Points on a hilly landscape, in no order, each with its height.
A ball rolls from a point to the lowest of its 2 nearest points, and stops where none of them is lower. Distance is the straight distance between rows; heights are no part of it.
Zaf: 92, 186, 151, 148, 121, 130, 129, 150, 124, 108, 143, 117, 104, 71, 203, 154, 95, 147, 95, 167, 145, 142, 137, 120, 177  h=2.83
Setev: 128, 160, 153, 74, 134, 166, 129, 142, 123, 136, 113, 117, 123, 76, 127, 159, 140, 157, 126, 124, 107, 124, 128, 127, 83  h=1.69
Nagi: 132, 141, 174, 89, 141, 166, 130, 170, 126, 154, 105, 144, 117, 109, 108, 134, 142, 153, 136, 153, 101, 111, 78, 117, 86  h=0.95
gapa: 131, 203, 135, 145, 94, 141, 118, 96, 177, 106, 113, 71, 151, 127, 146, 115, 140, 139, 138, 173, 149, 191, 160, 114, 156  h=8.26
gimu: 112, 89, 154, 137, 132, 90, 129, 120, 110, 125, 85, 140, 102, 103, 134, 146, 158, 127, 86, 135, 95, 116, 82, 117, 89  h=2.76
zazu: 166, 61, 85, 149, 130, 154, 97, 127, 82, 145, 146, 114, 150, 192, 94, 153, 118, 127, 132, 115, 148, 114, 151, 153, 129  h=4.01
fafe: 113, 121, 156, 118, 138, 153, 111, 139, 111, 131, 120, 184, 156, 104, 106, 104, 129, 149, 142, 134, 119, 106, 82, 137, 68  h=1.74
zus: 124, 113, 121, 133, 122, 148, 188, 131, 98, 191, 125, 111, 101, 121, 64, 170, 180, 86, 103, 137, 112, 124, 85, 119, 93  h=2.58
tas: 101, 96, 121, 154, 118, 177, 167, 125, 65, 197, 162, 111, 104, 144, 79, 177, 175, 73, 95, 117, 132, 131, 122, 133, 118  h=2.13
luzuv: 108, 127, 170, 141, 83, 105, 110, 77, 169, 132, 131, 128, 112, 147, 145, 145, 158, 110, 109, 75, 138, 162, 161, 132, 152  h=4.91
muv: 144, 132, 128, 132, 125, 89, 103, 126, 169, 129, 119, 113, 163, 186, 128, 108, 104, 105, 154, 121, 133, 121, 159, 132, 136  h=6.94
mufu: 116, 107, 158, 131, 137, 122, 155, 122, 108, 165, 106, 114, 82, 96, 102, 146, 171, 82, 91, 115, 98, 122, 90, 114, 94  h=2.88
bab: 123, 95, 154, 126, 135, 130, 88, 103, 145, 104, 113, 111, 121, 130, 110, 116, 123, 122, 141, 94, 142, 165, 173, 128, 117  h=7.78
bim: 121, 188, 98, 133, 131, 128, 170, 150, 123, 108, 146, 121, 127, 41, 165, 153, 133, 129, 130, 148, 120, 129, 108, 137, 107  h=1.43
lifi: 102, 144, 141, 141, 133, 109, 109, 138, 169, 98, 147, 100, 123, 139, 215, 110, 99, 166, 140, 151, 105, 126, 159, 120, 128  h=5.36
vuf: 178, 114, 105, 127, 125, 168, 120, 184, 97, 157, 157, 151, 134, 172, 120, 147, 141, 179, 145, 154, 126, 100, 52, 128, 130  h=2.62
Vubid: 154, 74, 102, 147, 151, 140, 113, 136, 105, 156, 168, 144, 143, 172, 94, 150, 143, 119, 179, 117, 139, 105, 113, 139, 117  h=3.58
ked: 134, 113, 139, 100, 128, 93, 129, 113, 145, 71, 132, 157, 132, 126, 140, 101, 90, 137, 121, 112, 159, 84, 112, 126, 142  h=2.45
papo: 113, 112, 146, 121, 111, 81, 128, 119, 139, 115, 111, 115, 119, 126, 148, 121, 116, 98, 90, 113, 155, 131, 139, 127, 127  h=4.13
fav: 112, 141, 96, 91, 120, 126, 187, 145, 77, 127, 122, 117, 111, 94, 75, 161, 134, 91, 94, 146, 127, 95, 117, 126, 94  h=3.03
Pozez: 129, 139, 108, 134, 156, 126, 168, 98, 110, 103, 121, 78, 94, 76, 139, 139, 167, 148, 136, 143, 88, 132, 118, 126, 109  h=4.00
bifov: 120, 137, 153, 84, 124, 129, 101, 136, 125, 112, 130, 121, 137, 134, 103, 119, 101, 126, 140, 119, 165, 144, 155, 123, 108  h=7.86
Gibi: 124, 104, 113, 140, 120, 109, 123, 125, 165, 164, 116, 97, 146, 158, 130, 111, 122, 77, 118, 100, 139, 160, 187, 135, 131  h=6.54
kal: 143, 116, 152, 122, 158, 108, 106, 60, 162, 99, 122, 149, 140, 158, 156, 98, 117, 147, 139, 129, 173, 153, 138, 84, 173  h=2.23
ran: 107, 144, 145, 112, 101, 70, 119, 133, 145, 88, 99, 141, 132, 139, 158, 133, 106, 124, 103, 163, 179, 148, 124, 87, 134  h=2.93
vob: 90, 163, 160, 135, 103, 134, 87, 191, 104, 103, 135, 207, 104, 104, 168, 118, 100, 152, 104, 145, 134, 113, 110, 133, 147  h=2.90
Vib: 152, 151, 141, 111, 111, 117, 116, 82, 158, 142, 97, 155, 177, 171, 116, 64, 102, 116, 137, 132, 150, 125, 158, 118, 156  h=7.25
bido: 172, 106, 112, 99, 143, 147, 179, 161, 88, 177, 105, 80, 105, 149, 96, 162, 168, 139, 117, 165, 94, 128, 73, 122, 126  h=3.64
tipep: 133, 125, 109, 156, 139, 156, 114, 192, 141, 133, 188, 152, 113, 118, 161, 108, 117, 156, 151, 137, 116, 118, 80, 135, 120  h=3.09
Lem: 106, 76, 99, 174, 105, 181, 140, 129, 83, 175, 147, 115, 94, 159, 96, 177, 151, 76, 100, 88, 120, 155, 163, 163, 151  h=2.78
ton: 123, 101, 93, 132, 129, 157, 143, 136, 89, 179, 117, 79, 118, 136, 78, 154, 152, 80, 112, 93, 119, 145, 169, 166, 126  h=3.44
pevir: 142, 101, 70, 135, 97, 170, 142, 126, 112, 137, 111, 80, 146, 147, 106, 164, 121, 108, 106, 97, 148, 159, 171, 162, 137  h=4.07
Vola: 157, 124, 93, 148, 131, 144, 147, 207, 135, 154, 139, 200, 122, 162, 149, 129, 143, 184, 144, 164, 108, 112, 44, 142, 128  h=2.27
sume: 153, 117, 159, 121, 130, 110, 124, 29, 150, 124, 105, 178, 127, 171, 146, 83, 115, 126, 123, 118, 147, 173, 161, 114, 201  h=2.77
laku: 134, 97, 98, 142, 141, 120, 134, 134, 157, 154, 148, 79, 148, 125, 151, 153, 131, 103, 128, 110, 126, 140, 141, 149, 113  h=6.21
Popep: 129, 107, 140, 80, 124, 97, 129, 139, 131, 140, 99, 123, 108, 130, 111, 159, 143, 141, 119, 96, 129, 88, 142, 143, 94  h=3.05
Lorez: 131, 180, 156, 125, 119, 119, 86, 116, 157, 136, 95, 100, 143, 160, 147, 109, 124, 141, 120, 180, 163, 188, 145, 79, 151  h=8.36
fip: 133, 183, 106, 100, 157, 176, 172, 141, 87, 124, 131, 107, 102, 52, 127, 127, 135, 102, 142, 150, 107, 125, 90, 128, 117  h=2.17
gufe: 154, 82, 100, 114, 152, 142, 156, 111, 62, 160, 171, 178, 142, 176, 68, 120, 132, 131, 162, 117, 128, 70, 109, 145, 127  h=3.23
Rili: 114, 183, 121, 94, 148, 128, 179, 107, 77, 124, 101, 105, 99, 75, 98, 157, 137, 101, 134, 132, 125, 119, 139, 127, 116  h=2.61
ribom: 139, 164, 142, 128, 101, 101, 101, 78, 170, 170, 76, 102, 125, 169, 127, 111, 150, 127, 95, 168, 136, 207, 160, 101, 142  h=8.44
Seg: 121, 99, 123, 155, 164, 102, 114, 129, 190, 103, 162, 138, 143, 134, 177, 107, 93, 142, 172, 135, 123, 119, 147, 109, 120  h=5.77
velu: 178, 122, 132, 137, 104, 121, 139, 47, 167, 124, 134, 180, 128, 174, 92, 84, 133, 102, 124, 93, 127, 159, 168, 133, 205  h=3.37
gefa: 98, 155, 162, 159, 123, 137, 93, 180, 131, 117, 164, 158, 76, 81, 173, 120, 128, 178, 106, 147, 113, 128, 102, 143, 137  h=2.18
Rorat: 133, 113, 108, 163, 103, 97, 128, 79, 192, 124, 139, 106, 129, 160, 124, 146, 160, 129, 107, 62, 131, 121, 161, 151, 150  h=4.65
niput: 107, 106, 158, 146, 140, 114, 99, 128, 114, 113, 79, 177, 152, 108, 144, 132, 135, 153, 112, 149, 102, 106, 85, 106, 83  h=2.35
fuva: 96, 125, 168, 113, 139, 96, 106, 103, 106, 120, 104, 186, 167, 146, 137, 111, 92, 118, 128, 127, 160, 104, 155, 121, 118  h=7.52
mok: 88, 138, 133, 131, 130, 112, 113, 149, 113, 99, 132, 91, 102, 88, 203, 130, 112, 159, 134, 155, 95, 143, 119, 124, 123  h=4.96
ker: 113, 119, 88, 145, 122, 143, 125, 202, 113, 144, 139, 134, 144, 109, 128, 139, 117, 127, 149, 149, 128, 104, 88, 130, 98  h=2.49
mena: 131, 123, 163, 117, 160, 103, 111, 111, 121, 115, 124, 167, 151, 121, 173, 94, 86, 125, 167, 131, 119, 108, 153, 117, 138  h=7.60
Sovof: 145, 107, 125, 143, 113, 101, 137, 64, 194, 119, 155, 150, 125, 183, 118, 98, 138, 102, 115, 78, 141, 124, 147, 131, 172  h=4.02
lako: 156, 132, 103, 124, 148, 139, 204, 123, 95, 155, 95, 73, 106, 109, 107, 144, 179, 126, 145, 147, 75, 130, 101, 129, 128  h=3.79
zek: 151, 88, 146, 136, 168, 139, 116, 108, 123, 120, 146, 138, 165, 132, 130, 83, 96, 116, 172, 97, 110, 97, 145, 145, 145  h=7.66
nasu: 159, 122, 107, 104, 145, 153, 129, 167, 86, 139, 172, 166, 125, 166, 80, 107, 123, 173, 169, 123, 124, 87, 89, 126, 118  h=2.91
Geral: 134, 164, 95, 146, 118, 155, 114, 131, 165, 101, 122, 73, 145, 121, 114, 128, 139, 120, 141, 130, 135, 178, 172, 141, 148  h=8.15
reder: 120, 97, 155, 177, 122, 121, 110, 88, 151, 132, 146, 114, 116, 109, 135, 160, 171, 105, 116, 76, 110, 138, 131, 133, 124  h=4.49
gipo: 110, 132, 127, 116, 132, 89, 129, 123, 112, 89, 98, 70, 118, 92, 174, 144, 105, 122, 99, 142, 126, 127, 135, 108, 134  h=4.70
dode: 125, 142, 144, 115, 134, 90, 121, 109, 145, 71, 126, 180, 142, 150, 160, 108, 78, 150, 131, 151, 170, 131, 130, 79, 159  h=1.27
torip: 126, 109, 124, 166, 147, 116, 147, 91, 131, 125, 141, 67, 92, 84, 120, 148, 174, 116, 128, 105, 104, 155, 143, 145, 120  h=4.23
meti: 166, 103, 67, 134, 118, 169, 96, 152, 138, 140, 136, 82, 160, 179, 118, 145, 109, 130, 129, 104, 145, 131, 158, 140, 161  h=4.50
lipa: 93, 162, 144, 118, 110, 124, 95, 184, 99, 87, 147, 173, 128, 113, 118, 110, 94, 149, 130, 136, 147, 71, 103, 138, 126  h=3.56
siz: 124, 110, 95, 158, 150, 131, 124, 142, 172, 121, 179, 103, 144, 112, 171, 136, 121, 141, 166, 137, 109, 117, 125, 133, 89  h=5.99
Lidim: 95, 199, 129, 110, 136, 136, 143, 138, 100, 103, 108, 125, 132, 61, 184, 160, 111, 124, 121, 161, 141, 142, 134, 119, 138  h=2.30
Rep: 118, 139, 136, 90, 124, 121, 132, 104, 134, 130, 108, 96, 142, 86, 113, 175, 162, 143, 104, 101, 114, 118, 144, 131, 100  h=2.36
zavam: 146, 82, 130, 139, 149, 162, 109, 84, 141, 118, 125, 152, 140, 142, 105, 87, 105, 101, 147, 84, 130, 154, 178, 132, 145  h=7.72
gezat: 128, 168, 136, 124, 94, 134, 101, 154, 153, 100, 129, 91, 149, 135, 110, 104, 111, 117, 137, 146, 166, 144, 150, 126, 144  h=8.00
bamaf: 105, 183, 131, 144, 129, 149, 159, 162, 131, 122, 164, 131, 75, 52, 153, 140, 147, 176, 120, 153, 92, 128, 88, 141, 131  h=1.42
fegi: 118, 145, 90, 138, 111, 152, 139, 223, 134, 144, 133, 168, 117, 113, 133, 132, 149, 164, 125, 164, 96, 125, 60, 150, 100  h=1.67
fego: 123, 125, 115, 132, 134, 111, 117, 170, 118, 89, 157, 149, 150, 142, 96, 112, 92, 146, 154, 115, 133, 59, 103, 136, 114  h=3.90
vumu: 132, 140, 140, 86, 120, 129, 132, 133, 107, 78, 148, 161, 157, 141, 83, 84, 87, 134, 130, 103, 160, 84, 124, 141, 127  h=3.29
Lobim: 151, 98, 114, 92, 139, 114, 151, 152, 116, 168, 112, 95, 94, 131, 106, 157, 149, 149, 142, 125, 96, 109, 117, 127, 94  h=3.46
fima: 127, 152, 160, 120, 130, 102, 138, 88, 107, 119, 111, 188, 203, 139, 119, 83, 80, 99, 139, 145, 154, 108, 136, 113, 157  h=7.42
naki: 138, 126, 141, 141, 92, 128, 95, 82, 179, 165, 93, 150, 127, 190, 114, 71, 145, 107, 109, 129, 122, 193, 169, 118, 148  h=8.55

Call two points neighbours if one is among the 2 nearest of the other. Go from one point of each pair to the other, from neighbour to neighbour, staying as low as possible. Name the highest point that can't be avoided.
dode and tas => fego
fegi and Nagi => meti
Nagi and tas => mufu
bamaf and Nagi => fav

For each start below, name the point where the ball stops.
reder => Nagi
Gibi => dode
ribom => dode
bab => dode
